Each row is a point on a landscape with many valleys, with its height.
A ball rolls from a point to the lowest of its 3 nearest points, and stops where none of them is lower. Distance is the straight distance between rows; heights are no part of it.
Z_277 h=2.81: [132 193 195 151  98 100 180 187]
Z_412 h=6.03: [143 109 108 113 118 125 120 122]
Z_603 h=4.49: [131 103 117 113 129 124 118 106]
Z_772 h=1.01: [145 145 122 118 104 108 139 168]
Z_886 h=2.26: [141 161 134 127  95 109 150 185]
Z_597 h=2.44: [104 160 183 147 162 107 150 140]
Z_590 h=1.18: [120 146 157 128 135 105 146 145]
Z_30 h=6.24: [120 123 140 120 146 117 126 126]
Z_113 h=1.96: [ 82 150 149 156 210 147  90  82]
Z_567 h=1.57: [ 91 134 150 142 194 139 100  92]
Z_707 h=4.28: [125 112 129 115 139 120 119 113]
Z_663 h=4.43: [172 108  70 133  69 159 131 173]
Z_734 h=2.42: [117 176 186 146 130 102 169 167]
Z_67 h=1.52: [152 145 113 123  91 119 140 176]
Z_685 h=0.75: [ 84 152 159 156 206 137 105  96]
Z_494 h=4.21: [167 112  75 136  62 171 137 201]
Z_178 h=2.49: [100 100 125 125 173 158  93  59]
Z_242 h=1.72: [122 153 157 129 129 102 150 156]
Z_794 h=3.11: [160 123  99 121  91 130 127 157]
Z_967 h=4.25: [132  74  87 112 116 153 113  48]
Z_167 h=6.66: [113 134 152 126 152 111 131 127]
Z_563 h=1.94: [ 99 141 164 139 174 120 126 122]
Z_438 h=2.58: [116  85 115 114 145 146 103  62]
Z_981 h=4.03: [165 102  76 121  87 143 125 127]
Z_448 h=5.15: [128 114 129 118 135 117 122 121]
Z_747 h=4.22: [154  81  69 118  94 147 120  73]
Z_32 h=2.07: [ 93 116 136 130 185 148  91  72]
Z_72 h=2.30: [103 104 133 123 170 139  99  79]
Z_612 h=2.52: [155 132  99 124  90 130 133 172]
Z_252 h=4.29: [160  86  71 117  89 145 122  92]
Z_582 h=1.61: [ 95 150 172 144 182 119 131 121]
Z_916 h=3.79: [166 129  86 133  66 156 139 204]
Z_871 h=3.19: [129  89 109 114 129 139 107  72]
Z_93 h=4.50: [145  92  96 113 112 135 117  95]
Z_594 h=4.09: [168 113  80 126  84 141 128 151]
Z_917 h=1.39: [ 90 135 156 145 190 133 109  99]
Z_564 h=1.29: [ 85 140 148 148 202 145  95  84]
Z_798 h=2.48: [112  94 124 117 151 142 102  71]
Z_175 h=2.79: [104  90 118 121 159 159  93  50]
Z_544 h=2.88: [125  81 104 112 129 150 106  54]
Z_528 h=2.40: [135 189 172 145  92 102 173 193]
Z_8 h=2.41: [140 170 144 135  96 108 159 190]
Z_441 h=2.27: [127 180 177 141 116  95 171 178]
Z_504 h=2.03: [115 160 173 140 145 104 153 150]
Z_9 h=3.60: [150 164 117 132  79 125 151 205]
Z_803 h=2.82: [144 167 130 133  85 115 156 195]
Z_323 h=2.10: [132 180 164 137 101 101 168 184]
Z_566 h=2.00: [134 147 140 124 118 104 145 157]
Z_114 h=4.69: [141 128 127 120 118 112 131 146]
Z_14 h=2.89: [116  79 105 116 142 158  99  45]
Z_451 h=2.35: [105 150 172 138 163 110 141 136]
Z_706 h=4.02: [169 124  83 130  72 152 131 188]
Z_583 h=3.28: [156 121  99 117  98 124 126 147]
Z_313 h=4.51: [123  71  90 113 123 160 111  36]
Z_815 h=2.15: [104 133 153 131 169 119 121 114]
Z_84 h=1.77: [ 91 120 144 139 186 139 100  88]
Z_349 h=1.95: [130 167 161 135 113 104 160 172]
Z_671 h=1.81: [147 154 119 126  94 115 144 184]
Z_904 h=1.60: [ 96 126 150 134 179 132 115 102]
Z_596 h=2.39: [107  96 126 123 164 148  98  69]
Z_34 h=3.56: [135  81  94 113 117 141 110  68]
Z_593 h=2.87: [110 124 145 125 159 119 118 113]
Z_919 h=4.24: [158  98  86 117  95 135 120 113]
Z_460 h=3.72: [159 111  92 116  95 131 125 137]
Z_103 h=3.87: [145 123 113 120 113 114 130 140]
Z_47 h=1.88: [120 162 171 133 136 101 156 158]
Z_346 h=3.97: [141  76  82 115 107 151 118  60]
Z_638 h=1.85: [130 154 147 129 120 103 151 164]
Z_40 h=3.26: [118 116 135 121 151 123 117 109]
Z_208 h=3.61: [157 147 100 133  69 142 142 211]
Z_70 h=3.34: [156 143 103 130  79 135 142 195]
Z_482 h=1.12: [ 85 151 168 153 198 130 115 105]
Z_396 h=2.50: [123 190 191 151 112  97 178 180]
Z_708 h=2.19: [148 130 112 119 104 116 133 157]
Z_837 h=2.47: [107 112 137 121 162 128 106  99]
Z_825 h=3.50: [126  95 113 113 134 131 113  90]

Where does a ball stop that starts at each point below?
Z_563 | Z_685
Z_528 | Z_590
Z_441 | Z_590
Z_8 | Z_590
Z_734 | Z_590
Z_612 | Z_772
Z_583 | Z_772
